A landscape with many valleys, sampled at points; each row gives a point and its height.
From any point a ball rolls to the lowest of the 2 points nearest to it. It stops when none of these is lower. Distance is the straight distance between rows; heights are no part of it.
j_720 height 6.60: [131 138 166  99 107 143 139 130 139 188 132  81 118 125 150  76 131 129
 123 174 109 102 151 165  89  99 183 113 107 141]
j_410 height 2.02: [147  94  85 114 141 175 144  85  91  94 167 122 118 111 111 140 133 127
  93 152  78 160 123 156 154 120 122 125 129 127]
j_765 height 5.00: [150 106 159 109 136  94  80 121 151 130  90 153 114 142 154 138  87 124
 142 182 149 104 108 127  93 131 157 125 177 135]
j_703 height 6.68: [151 115 165 159 112 139 156 138 128 109 130 120 108 113 116 158 144 146
 153 146 164 142  73  46 119 114  81 154  98  40]
j_173 height 2.88: [137 143  99 117 148 176 116 134 120  94 171  56 125  98 127  90  83 149
 110 101  84 104 169 166 166 108 126 109 167 159]
j_786 height 4.35: [130  95 106 144 114  66 116 127 141 114 116 155 159 146 160 114  87 119
 129  82 126 100 191  81 138 157 116 136 128 136]
j_226 height 2.91: [ 97 174  85 108 176 118  91 116 115  76 146  84 147 109 133 153 125 186
  92  98 104 116 136 114 185  77 120  94 125 143]
j_755 height 7.77: [172 117 100 174 119 134  69  90 140 161 191  79 141 159 161 202 122 144
 139 157 151 166 105  58 146  98 135  85  84 122]
j_454 height 1.77: [119 157 104 120 134 108 152 132 130 117 151 101 124 141 108 115 151 152
 132  44 133 130 184 140 166 107  75 129 108 170]
j_998 height 7.98: [111  75 155 120 116  78 152  86  94 146  97 146 158 111 125 179 198 178
 124 157  95 147  67  78 111  73 127 160 136 105]
j_498 height 3.48: [158 116 127 192 103 120 144 141 131 129 201 121 139 123 136  91  88 146
 148 100 142 140 151  37 101 117  91  75 100  96]
j_522 height 1.58: [206 136 113 142  94 167 174 132 153 108 155 153 107 135  77  96  85  72
 168 105 138 164  91 107 107 183 124 115 138  84]
j_48 height 3.24: [ 61 154  75 161 138 142  73 107  93 149 125 109 134 101 131 159 135 145
  68 134 107 104  80 138 191 124  86 129 156 129]
j_129 height 2.76: [132 150 151 137 154 113 136 178 134 102 134 119 115 117  90  86 147 117
 131  86 171  87 180 113 127 179 107 135 151 138]
j_245 height 4.21: [160 105  97 138 124  58 130 156 159 106 126 119 148 143 119  99  87 114
 164  95 176  98 173 141 134 162 132 147  90 158]
j_508 height 2.00: [119 160 119 123 108  98 134 142 158 154 178 120 109 171 108  77 165 132
 167  71 120 132 211 153 156 103  96 122 162 180]
j_161 height 4.65: [ 78 133 139 108 160  84 113 120 141  91 107 139 153 111 117 145 121 138
  85 131 101  72 155 130 125 131 134 125 149 135]
j_312 height 2.75: [112 146 133  86  82 157 148 166 106 143 144 108 131 108 130  50 175 139
 116 135  83 115 192 146 160 154  96 118 141 171]
j_246 height 6.08: [ 88 203 153  63 106 116  77 140 160 125  67 104 125 154 159 123 132 156
 149 150 134 115 131 179 174  73 151  98 105 185]
j_558 height 3.71: [138  82 139 151 120 126 175 106 113 139 170 144 133 131 151 126 110 146
 129  85 107 156 123  47  85  90  92 112  87  81]
j_34 height 5.25: [121  88 122  97 118 107 174  96 113 138  87 179 155 104 152 159 125 120
  98 138  97 126 108 127  80 136 192 137  63 127]
j_285 height 5.52: [ 84 125 114 117 131 107  71  99 147 107  65 144 135 161 131 210 132 129
 128 133  85 100  91 205 160  98 115 119 113 141]
j_647 height 1.32: [141 215 154 159 102 168 149 160 124 128 113 132  55 104  94 127 143  93
 155 100 162  92  66 163 123 165 115 144  86 106]
j_772 height 0.81: [122 102 142 140 126 143 158 111 117 171 133 137 100 123 104 109 169 113
 129  96 121 127 124 172 116 120  78 142  80 122]
j_573 height 4.77: [127  93 202 128 125 161 123 121 137 122 103 150 138 131 143 176  83 125
 127 129  96 127  83 211  84 119 128 177 102  50]
j_60 height 7.60: [145  88  84 143 110 140 147 100  83 171 143 140 125 130 144 109 130 105
  95 113  71 142 148  87 133 152 137 126 141 150]
j_101 height 6.30: [128 103  91 108 127 145  85  92 128  70 107 125 120 153 148 150  76 109
 119 102  82 119 141 131 188 141 119 110 125 137]
j_599 height 3.86: [143 175  52 139 111 142 123  69 134 140 158 138 104 129 141 164 128 133
 130 105 150 142  73  84 139 105 155  83  46 131]
j_490 height 2.98: [ 98 208 118 100 135 107 117 180 147 139  93 134 121 106 131 107 151 114
 122 146 185  94 122 138 130 178 161 112 138 166]
j_324 height 4.36: [147 110  97 123 116 115 153  87 130 100 142 191 118 111 132 121 114 136
 131 114  99 112 116  61 140 141 117  84  90 105]
j_448 height 3.47: [173 112  86 102 119 145 126 149 133 111  67 144 121 146 139 152 136  79
 143 154 157 153 126 151 126 180 168 140 107 162]
j_292 height 4.99: [133 112 117 106 128 148 126  86 119 139  80 158 108 120 147 162 121 101
 115 152 115 144  83 126  91 118 203 119 115 136]
j_198 height 3.00: [ 52 162 145 120 109 119  89 124 115 165  89 132 117  97 123 149 142 141
  78 141 101  59  82 170 155 123  95 124 129 138]
j_341 height 7.30: [143 155  70 168 161 119  91 120 128 157 206  68 156 106 159 152 122 173
  86 134 143 115 139  51 143 115 151  94 116 126]
j_105 height 7.70: [149  60 117 134 101  96 138  82 105 166 167 161 156 165 156 111 112 137
 136 112  84 164 146  76 145 109 162 132 170 135]
j_683 height 4.75: [166 102 140 105 123 168 142  90 113 131  87 166  80 133 127 139 163 109
 138 143 114 148 105  75 113 118 153 121 138 125]
j_578 height 2.87: [168 180 106 115 166  93 125 180 153 115 118  98 106 125  94 108 157 123
 153 116 184 111 155 114 136 163 165 128 163 165]
j_372 height 3.02: [112 169  34 177 119 157  90 135 102 135 139  88 117 110 118 164 129 140
 115 134 159 152  74 126 213 132  78 138 132 147]
j_515 height 3.69: [110 148 163 112 152 123 125 116 156 104 116 154 114 113 124 128  95 127
 143 122 163  87 106 179  72 115 155 102 102 103]
j_6 height 2.66: [144 115 158 155 147 150 161 166 101 110 154 112 141  83 100  92 114 134
 115 130 132 103 144  84 107 166  98 134 160 103]
j_158 height 3.70: [109 145 124 107 149 119 104 166 143  99  71 147 143 158 139 155 171 111
 144 162 171 139 157 195 147 167 143 150  97 148]
j_801 height 6.44: [113 115 131 106 124 136 106 117 141 112 116 169 121 152 163 115  90  84
 132 103  81 137 181 145 138 149 112 104 165 143]
j_164 height 2.77: [155 133  65 175 104 167 101 118 104  96 135 111  95 110  98 154 137 120
 135 164 146 120  58 154 189 158  88 144 129 113]
j_419 height 8.08: [151 204  84  65 105 104 118 143 138 149 132 129 109 140 156 109 103 127
 112  77 144 125 111 114 153 136 189 102 136 211]
j_242 height 6.26: [141  94 204  92  95 100 139 149 162 175  88 139 140 183 186 101 115 110
 154 137 125 161 149 142  85 125 134 157 157 114]
j_107 height 7.15: [115 126 116 150 176 123 118 138 108 122 125 106 162 103 107 128 196 140
  70 159 141 107 150  23 126 129 136 135 137 117]
j_949 height 4.54: [149  89 149 141 110 121 162 149 122 171 126 159 136 137 134 125  95  84
 100 111 133 128 134 138 107 189  72 177 133  92]
j_215 height 4.33: [ 78 159  90 159 173 153  97 161 141 119  57 155 132 125 163 174 114  95
 139 138 156 126 103 137 146 156 141 123 129 158]
j_742 height 7.11: [146 118  43 156 119 107  99 142 113 129 154 117 132  88  97 121 133 154
 110 185 155  97  81 109 159 177 142 123 160 155]
j_110 height 4.51: [109 111 145 104 140  88 136  76 151 110 132 196 122 142 128 136 121 149
 133 102 100 106 131 106 120 119 130 103 132 117]
j_501 height 2.80: [ 56 202 132 134 129  93  82 139 122 139 118 106 108  93  97 132 143 163
 107 108 155  71  97 121 168  87  81 112 147 147]
j_113 height 3.05: [143 105 215 124 141 142 161 172 129  75 145 161 137 134 122 114  99 116
 170 116 142 126 150 166  92 166 119 152 120  89]
j_443 height 3.96: [128 166 157  55  97 127 139 138 154 115 111 185  85 158 142  97 136 115
 147 101 132 122 134 152 141 154 125  84 116 155]
j_311 height 6.69: [144 118 126 100  95 122 140 117 131 205 154 105 129 156 138  87 185 139
 119 182 129 151 145 192 111 115 151 127  97 165]
j_813 height 4.28: [134  83 111 152 151 137 127  92 102 125  54 128 115 157 125 201 177 105
 120 129 102 163 127 116 161 112  90 173 102 106]
j_606 height 2.89: [131 170 157  98 100 147 146 180  97 119 157 137 116 122 112  72 136 127
 113 125 134  95 152 187 159 201  90 122 128 133]
j_841 height 6.25: [105  84 191 141  88 118 157 156 134 130 135 108 161 146 159 109 100 128
 179  68 141 164 115  98  81 116  90 161 178  93]
j_830 height 6.52: [152 185 111  67 109  86 108 171 133 116 146 104  99 151  95 111 124 155
 141  95 169 142 122 164 188 108 114 127 133 193]
j_146 height 6.12: [149  61 126 135 138 141  87  80 124  82 152 127 132 163 125 153  91 142
 147 143 105 143 130 122 162 106 111 105 158 108]
j_992 height 2.48: [ 90 153 115 135 116 124  87 156 108 110 163 142 141  97 124  74 126 131
 128  99  83 100 179 127 168 125  64  96 214 134]
j_472 height 2.49: [150  79  92 133 108 167  77 109 115 104  92 122 101 117 138 152 107 109
 136 177 125 120  77 149 169 155 140 135 127 129]
j_993 height 1.26: [190  92 147 125  47 169 164 153 138 178 108 173  92 130 119  90 142  76
 159 143 110 164  96 133  99 172 105 152 120 101]
j_35 height 5.48: [117 142 100 106 124 107 167 116 130 174 102 148 131 106 136 128 153 105
 113 101 133 125 123 142  85 130 168 134  54 173]
j_193 height 4.25: [141 167 113 132 113 122 170 145 136 164 193 107  94 113  87  64 133 133
 131  74 135 125 129 142 113 140  95  98 118 160]
j_330 height 3.12: [113 130 102 171 162 111 132 128 124 194 147 114 130 149 122 162 148 100
 102 120 176 177 120 154  81 117 128 174 127 127]
j_455 height 5.59: [135  61 152 136 127  97 123 114 108 112 126  81 155 137 153 161 111 175
 154 152 141 158  91  75 131  85 131 150 151 117]
j_364 height 3.55: [101 154  55 153 164 137  88 139 133 176  89  90 156 175 152 168 144 102
 129 109 150 149 139 156 147 115 154 146 126 191]
j_935 height 5.29: [131  87 118 166 122 115 144 135 103 153 118 114 154 125 132 159 164 147
 156 165 172 182  51  88 112 102 131 172 135 113]
j_165 height 2.78: [140 105 140 144 114 132 140  86 134 150 125 171 106 175 120  94 149 105
 186  64 103 149 156  81 112  70 125  86 112 141]
j_632 height 4.11: [127 176 125  59 107 143 124 131 108 113 115 162  77 118 123 105 144 126
 115 129 112 110 116 112 172 157 103 100 156 164]
j_696 height 6.64: [ 94 173 222 141 156 122 144 156 130 144 162  97 129  92  92 106 149 146
 118 165 150  78 158 136  86 114 162 165 175 107]
j_235 height 5.74: [ 96 164 125  86 123 170  70 111 133 125  57 134 113 172 139 182 161 102
 128 154 115 142 100 215 187 111 114 134 118 163]
j_477 height 1.89: [147 154 115 166 108 154 137 139 119  83 160  98  99 110  81 106 105 139
 153  85 157  95  94 132 159 161  82 113  75 109]
j_549 height 1.03: [153 156 128 150 123 142 161 173 100 165 163 114 116 102  84 103 161 109
 112 173 174 146 106 183 107 200 141 151 140 112]
j_518 height 2.96: [133 128 159 122 102 132 144 171 125 121 171 149 145 151 132  85 108 106
 143 124 131 141 182 185 108 180 120 134 139 108]
j_74 height 2.60: [ 92 173 138 112 135 105  94 135 125 106 161 111 125 110  97  81 112 169
  91  84 124  63 134 120 198 118  65 121 180 133]
j_303 height 3.09: [168 121  88 137 125 178 124 146 121 101 173  89 137 112 119  57  81 115
 158  88  92 134 185 110 135 107 140  74 151 169]
j_90 height 4.80: [156  89 120 122 154 104  99 111 146  77 117 151 144 141 151 179  66 111
 131 154 167 146  89  96 119 142 163 149 151 108]
j_439 height 3.04: [113 166  62 104 138  75 127 111 136 137 138 173 108 166 108 171 176 136
 126 122 178 165 109 180 166 141 110 153 122 143]
j_148 height 2.52: [140 120  95 141 160 136 160  84 136  81 133 175 106 126 116 185 166 121
  99 176 117 157 106 124 163 121 109 170 140  67]
j_929 height 4.57: [191 103 148 122 137 180 139 111 117 131 128 101  78 134  81  98 167 112
 164 123 118 153 132  97 133 122 135 103 151 156]
j_397 height 2.67: [116 110 136 182 169 102 118  91 146 130 160 118 111 137 108 154 123 143
 128  94 164 118 114 124 117 104  81 124 111  60]
j_433 height 1.73: [210 127  96 150  88 169 145 132 142 111 124 123 124 119  80 134  81  77
 162 155 167 158  65 157 106 172 152 140  91 103]
j_641 height 2.12: [158 117 148 125 130 120  99 133 155 125 173 120 112 178 104  77 129 130
 185 122 136 125 183 163 156 117 105 127 193 139]
j_971 height 6.55: [117  75 210 107 119 129 149 117 127 134  95  73 142 126 140 142 163 162
 196 116 157 168  76 133  92  75 127 169 158 118]
j_845 height 6.98: [131 110 159 131 134  89 149 156 113  99 124 101 174 106 146 128 110 132
 112 135 175 131 108  15 101 161 130 158 170  99]
j_446 height 6.87: [ 89 190 116  80  60  76 115 144 151 188 126  86 126 153 150  89 144 179
 102 155 127  88 162 177 171 104 144 156 113 166]
j_658 height 7.46: [166 104  92 154 121 138 117  92 100 162 174  91 120 127 161 129 102 141
  86 129 106 139 119  40 128 119 152 101 132 122]
j_97 height 3.54: [ 95 178 126 165 169 146 134 162 137  93  94 138 133  96 117 131 114 124
 173 124 186 102  97 148  87 128 169  89  89 140]
j_276 height 6.93: [ 95 128 124 176 158 134  97 112 116 131 137  96 170 102 169 183 107 161
  95 173 109 132  94  62 110  93 157 101 129  99]
j_538 height 1.51: [151 109  96 139 129 177 188  96 109  94 110 150 103 114 134 139 172  98
 109  93 107 148 146 102 141 131  98 152  58 114]
j_857 height 3.29: [181 110 121 180 111 142 146 146 139 113 164  64 149 119 119  55  80 135
 183  87 117 121 163  85 108 107 127  82  95 137]
j_492 height 3.92: [127  80 154 115 162 144 123 129 119  92  76 136 136 159 109 182 164 123
 148 154 126 146 146 183 134 124 124 172  94 116]
j_547 height 1.45: [116 136  97 131 159 101 123 134 120 143 124  91 120 119  94 122 199 147
 124 125 144 114 159 135 156 102 116 142 138 169]
j_217 height 1.60: [120 206 130 147 100 132 113 156 109 137 118 110  80 112  99 139 105 130
 137  75 178  99  63 149 160 145  70 137  82 134]
j_27 height 3.83: [ 89 194 183  79 130 120 139 134 145 113 121 151  94 132 135 124 135 148
 126 115 143  94 118 185 124 131 118 103 111 117]
j_531 height 6.91: [168  90 164  73 137 155 128 113 154  82 158 169 124 157 126 125  95 105
 150 167 125 153 133 176 117 130 160 113 156 107]
j_783 height 4.37: [152 140  65 159 136 107 161 128 120 140 190  74 136  95  99  86 140 155
 111  78 158 125 135 108 114 136 109  98  76 144]
j_601 height 2.58: [ 98 119 138 145 135 147 130 170  98  87 188 118 170  72  91  65 114 135
  98 116  84  83 170  94 140 136  85 106 176 113]
j_421 height 4.46: [120  87 138 145 121  82 140 176 129 160 118 146 155 150 134 104 116 104
 121 110 128  98 205 119 115 176  84 179 140 121]
j_192 height 6.39: [126  88 201  79  93 120 151 124 136 190 101 151 133 141 172 139 141 142
 114 161  96 171  80 152  76 111 144 162 142 102]
j_326 height 6.62: [105 121 131 118 123 111 127 137 135 111 171 129 157  99 128  76  69 131
 115 136  66 112 211  74 119  97 170 138 224 129]
j_681 height 5.68: [138 143 106  86 145 130 138 119 120 127 116 108 135 126 146 131 137 112
  99  97 112 134 171 152 117 122 195 119  98 194]
j_847 height 2.31: [119  97 114 114 141 157 148  98 110  70 121 178 127  97 110 163 125 119
  85 150  88 118 136 132 153 158  98 154 117  79]
j_590 height 1.16: [136 200 156 143 107 160 149 169 114 179 112 131  81 105 107 102 164 105
 132 153 171 116  86 168  84 179 145 120 106 123]
j_328 height 6.70: [132  66 234  90 108 164 142 131 116 110 120 112 139 164 137 163 140 136
 177 135 134 185  97 174 107 114 117 186 173  93]
j_264 height 3.14: [104  89 193 100 124 104 173 169 133  82 111 199 184 115 128 114 100 128
 127 131 118 123 158 141  73 162 111 143 117  80]
j_669 height 7.92: [ 92 173 124  62 122  80 133 141 130 152 111 131 148 137 163 103 154 132
  50 128  90 102 199 133 154 170 132 137 135 180]
j_272 height 6.53: [108 117 209 112 132 156 125 139 127 138 120 173 124 141 161 105 110 102
 128 151  71 141 162 137 105 145 119 118 190 100]
j_380 height 7.45: [116  90  91 131 161 107 134  82 103  91 118 111 179 133 125 192 139 174
  61 126  51 121 170 121 160 116 154 118 114 131]
j_986 height 5.04: [143 100  93 186 170 142 137 158 105 101 119  92 153 122 109 153 151 139
 151 158 173 166 122 123 129 121 137 144 111 123]
j_432 height 7.07: [111 123 168 149 146  94 139 165 119 135 117  75 164 108 109 105 146 126
  95 129 151  90 176  28 110 127 129 180 172 121]
j_923 height 6.90: [144 117 120 160 152  78 131 154 129  70 117 152 145  97 104 135 119 140
 122 168 209 122  89  57 114 177 132 133 134  95]
j_273 height 3.38: [110 176  56 125 150 147  97  85 116 100 133 119 124 128 156 182 124 150
 103 109 122 155  94 114 177  96 155  87  98 155]
j_363 height 4.56: [125 117 111 179 159 145  91 149 142 112  90 121 143 134 150 172  71  89
 154 153 184 130  76 155 109 150 159 152 123 107]
j_820 height 6.67: [130 132 128 129 149 118 121 106 128 134 169 120 129  81 119  94 102 160
 110 146 104  86 140  69 113  91 166 116 197 138]
j_394 height 6.95: [ 83 183  84 109 111  82  93 148 162 157 145  91 155 113 128 126 114 175
 119 140 135  85 152 182 160  97 154 154 146 181]
j_764 height 2.08: [156 141 111 166 113 118 130 121 153 135 167 118  95 125  94 102  69 118
 148  81 174  95  84 126  96 163 110  93  89  96]
j_709 height 6.54: [121  81 202 136 118 153 179 129  95 128 127 126 120  91 102 131 159 168
 137 135 125 149  63  97  99 106  92 168 126  71]
j_170 height 2.37: [104 105 152 175 139 133  98 128 106 104 154 170 128 125 109 110 117 118
 143 111  90 136 173 100 139 123  57 119 208  83]
j_799 height 7.75: [ 94 113 113 110 124  98 178 106 121 129 126 185 165 155 138 136 143 121
  99  72  43 150 217 158 128 134 132 112 106 145]
j_769 height 6.81: [148 110 211  80 145 160 127 136 125 117 119 125 144 163 134 145 141 119
 141 192 134 184 119 184  93 119 168 137 150 106]
j_204 height 5.16: [108 149 106 122 155 113  66 116 167 122  98 117 142 135 155 149  71 127
 150 159 134 103 107 156 127 110 193 108 151 157]
j_287 height 1.10: [134 111 143 104 106 169 188 111 136 146 112 191  96 148 131 137 172  90
 117  91  89 150 145 156 111 123  91 156  81 101]
j_803 height 7.81: [127  59 172  99 107  78 158  80 112 152 119 155 153 139 154 147 144 170
 117 134  77 156 112  83 119 109 153 157 186 129]
j_171 height 4.27: [149 128  89 119 107 128 129 120 111  80  99 162  89 100 126 112 133 118
 121 117 125  98 112  73 172 184 109 127 114 126]
j_577 height 4.82: [118 119 131 148 181 135  98 127 111  80 102 111 127 111 123 158 127 131
 115 140 153 112 133 108 137 140 132 116 133 109]
j_25 height 7.04: [113 140  50 122 133  87  93 142 134 129 153 122 157 110 113 130 134 164
 139 153 171 122  97 171 157 128 152 133 128 170]
j_29 height 1.38: [149 126 155 137  83 190 163 160 100 121 117 191  97 110 114  76 150  81
 168 139  92 166 138 116 107 155 111 123 150 102]
j_224 height 7.85: [106 130  93  66 104  83 159 136 112 136 115 164 152 135 153 134 136 126
  74  93 102 117 183 169 141 173 117 138  86 160]
j_679 height 2.24: [105  89 159 144 144  99 112 127 143 128 138 146 121 171 108 113 137 130
 165 102 108 124 197 133 151 109  69 139 164 114]
j_650 height 3.97: [149 109 139 135 126 127 180  98 122 189 129 148 115 143 141 122 117  92
 113  64 122 160 131  78  61 103 129 133 102 115]
j_981 height 7.62: [ 98 122  95 111 123 115 145  83 111 103 129 137 155 141 126 148 146 158
  83  76  39 119 184 125 184 108 110 112 122 166]
j_203 height 5.89: [164  46 108 149 142 107  84 101 112 120 130  88 145 147 135 146 136 169
 161 171 119 128 133  79 170  97 132 121 129 144]
j_142 height 4.39: [163 119 128 140 143 154 149 108 137 100 151 110 105 120  80 115 152 141
 162 116 148 147 101 128 110  93 143  96  92 125]
j_286 height 1.15: [122  82 150 155 151 106 160 140 108 150 125  89 149 113  96 114 164 146
 126 115 126 112 178 139 119 104  95 164 103 138]
j_143 height 6.17: [138  98 188 125 111  99 142 142 150 150 144 116 143 139 137  92  64 122
 157 121 134 120 146 115  85 120 134 151 179 119]
j_407 height 4.16: [144 139  94 109 116 151 160  68 125 121 178 160 111 138 118 110 114 126
 131  89 113 137 101 113 114  89 134  80  66 123]
j_51 height 5.32: [ 92 156 117 114 132  68  81  86 175 120 110 113 144 156 139 172  89 140
 128 109 108  99 135 193 134 106 158 108 123 154]
j_701 height 1.48: [174 163 148 136 114 178 152 156 118 104 162 152  82 112  82  72 113  86
 141 114 108 159 130 131 111 181 121  94 177 116]
j_706 height 4.10: [ 72 136 104 168 178 152  93 118 168 151  71 156 155 188 150 205 126  94
 155 140 131 152 101 153 126 109 146 122 149 128]
j_209 height 3.23: [167 138  65  99 108  97 141 118 144 106 126 175  98 152 101 136 146  99
 137 109 178 148 123 138 152 177 130 147  95 145]
j_804 height 3.32: [102 173  64 154 152 103 124 128 119 208 134 101 139 135 141 146 152 114
  78  99 153 132 134 138 118 134 149 160 141 179]
j_758 height 6.50: [112 112 180 112 111  96 144 131 142 187 113 117 171 113 168 110 115 145
 104 182  99 120 145 168  71 121 166 150 123 121]
j_645 height 7.50: [142 111 115 187 136 152  97 110 142 146 141 111 122 128 143 171 142 163
 167 169 145 146  64  78 132  72 131  88  70 108]
j_899 height 7.99: [129 185 118  50  91  88 124 129 139 165 143 155 116 163 177  69 125 124
  98 120 110 122 168 127 163 156 164 106 164 195]
j_821 height 3.13: [128 178 125 116 130 122  97 153 163 185  81 120 117 152 172 122 135  96
 138 155 167 117 126 158  90 142 180 130 117 157]
j_451 height 5.90: [ 90 172 168  98 138 147  60 131 146 124  66 130 106 142 150 151 157 132
 161 172 126 105 101 190 152 111 146 102 129 150]
j_467 height 6.02: [140 132 185 134 147 166 130 134 135 101 158  75 113  99 101  95  89 149
 162 139 125  92 144 155  98  89 160 131 159 135]
j_240 height 6.11: [144 129 216 129 107 142 117 141 163 136 160 109 122 149 135  80  77 139
 188 167 126 102 148 179  98 116 159 134 174 101]
j_282 height 6.58: [ 99 148 176 120 112 104 125 155 158 143 154 157 148 118 154  61 103 129
 103 161  86  93 201 120 113 140 134 119 201 107]
j_306 height 2.53: [143  90 139 172 103 141 116 115 124 116 139 171 112 156 130 110 120 102
 184  97 107 177 130  85 115  99  77 106 152  85]
j_67 height 6.78: [ 98 148 119  79  86  84 146 100 128 181 142 123 145 146 145 107 172 171
  81 176  86 116 140 203 139 113 135 122 111 152]
j_88 height 7.14: [119 159 119 192 147 140  95 147 119 134 173  75 154  69 148 152 127 166
 116 168 154 116 116  54 114 104 114  87  76 102]
j_997 height 2.07: [178  74 116 137 114 183 136 133 107  87  87 110 137  94 132 150  90  99
 142 169 148 149  66 127 112 148 156 145  89 102]
j_963 height 6.82: [155 121 135 184 121 120 126 164 133  76 113 149 121  91 106 165 128 142
 160 179 192 104  58  64 129 155 113 139  91  45]
j_576 height 6.76: [ 82 156  98 168 174 122 104 129 135 132 134  90 162  79 128 132 127 165
  95 156 126  96 131  84 117  82 180 121 169 132]
j_545 height 4.32: [ 99 132 104 154 155 147 103 111 134 165  78 161 114 162 137 217 163  83
 114 150 124 164 109 161 143 126 109 177 129 110]
j_108 height 6.31: [112 218 160  59 127 104  94 189 126 116  94 107 106 159 122 132 166 162
 141 125 160 137 145 162 199  70 131 129 122 194]
j_827 height 5.88: [146 117 139 109 164 176 134 124 114 104 125  76 132  96 122 117 110 119
 132 136 121 138 150 165 103 106 185 115 127 163]
j_393 height 4.97: [118  78 182 126 158 158 143 107 122  93 105 125 146 118 140 155  70 116
 112 119  91 144 131 137  84 118 122 143 121  96]
j_662 height 2.90: [136 126 101 203 155 127 103 121 142 161 166  94 125 172 104 177 137 127
 146 121 202 160 100 134 118 105  99 143 116  79]
j_648 height 5.21: [117 102 170 114 149 153 100  92 155 112  81  98 151 148 148 169  78 103
 131 122  73 117 147 182  92  80 162 109 104 130]
j_692 height 4.64: [134  83 170 119  90 139 138 136 145 156 110 178 122 128 156 141  80  95
  89 143  89 127  93 175  93 166 103 173 122  68]
j_815 height 2.09: [138 130  95 156 133 161 156 100 123  99 118 140 122 106 146 174 155 131
  98 148 123 149 120  78 131 108 120 112  25  91]
j_343 height 7.29: [122 137 123 206 127 174 118 155 110 119 130 107 144  71 122 153 141 175
 164 205 156 146  60  63 131 101 118  80  89  81]
j_318 height 6.61: [ 98 181 175  97 149 101 142 143 167 151 180 134 128  98 109  88 131 130
  76 153 134  80 165 112 101 150 137 128 193 119]
j_651 height 3.34: [124 170 123 152 160 125 131 145 157 148  77 112 123 122 132 134 123  94
 172 117 180 132 121 124  71 100 192 109 118 163]
j_59 height 2.56: [117 124 142  64  97 174 128 118 122 120 142 126 124 144 145  86 153 146
 122 155  52 140 170 189 148 119 126  92 129 165]
j_258 height 3.85: [ 94 131  90 160 170 131 112 117 140 179  86 140 185 163 161 181 106  90
 117 137 133 181 115 139  96 117 201 145 135 162]
j_360 height 2.57: [135 136  86 128 157 137 119 130 116  82 150  83 130  95 144 107 130 165
 100  87 105  94 174  76 160 115 115  92 131 137]
j_99 height 6.38: [122  80 209 156 123 138 162 121 109 134 135  70 140 136 134 137 135 153
 168  81 148 159  79  92 101  81  70 167 155  88]
j_19 height 7.26: [ 97  86 109 136 158 102 132 117  94 103 119 138 208 102 126 158 152 153
  57 149 104 111 135  50 141 123 151 141 120 114]
j_686 height 2.30: [157  83  90  85  80 193 132  90 107 130 146 146 119 135 138 108 121 102
 110 144  75 163 134 194 157 144 119 126 127 156]
j_982 height 1.14: [181 104 159 110  86 146 173 149 110 186 141 148 105 132 118  93 170 108
 117 178 143 160 110 182  96 172 115 153 125 108]
j_307 height 4.09: [144 146 140  92 102  86 116 162 163 124 105 147 112 163 125  89 138 123
 180 102 170  95 153 173 142 179 118 126  96 154]
j_243 height 2.79: [119 161  63 126 158 127 142  91 124 121 122 164  85 122 117 179 175 115
  98 134 151 150  97 100 159 129 127 147 122 118]
j_270 height 4.15: [155 141 126 143 127 149 184 139 139 165 152 131  93 121 116  77 109  81
 128  55 148 135 161 108  70 154 116 106 104 136]

Two balls start at each pair of points below. Name the first point that both come to, or write never.
j_372, j_25 | never
j_813, j_380 | never
j_669, j_67 | j_143

Write out the way that a ball takes from each point below.
j_769 | j_328 j_971 j_99 j_841 j_143 j_240 j_467 j_827 j_681 j_35 j_34 j_292 j_683 j_929 j_142 j_407 j_599 j_273 j_226 j_360
j_165 | j_306 j_170 j_679 j_641 j_508 j_454 j_547 j_286 j_772
j_899 | j_669 j_224 j_799 j_981 j_380 j_19 j_107 j_432 j_845 j_923 j_963 j_703 j_709 j_99 j_841 j_143 j_240 j_467 j_827 j_681 j_35 j_34 j_292 j_683 j_929 j_142 j_407 j_599 j_273 j_226 j_360
j_394 | j_446 j_67 j_311 j_720 j_758 j_192 j_242 j_143 j_240 j_467 j_827 j_681 j_35 j_34 j_292 j_683 j_929 j_142 j_407 j_599 j_273 j_226 j_360
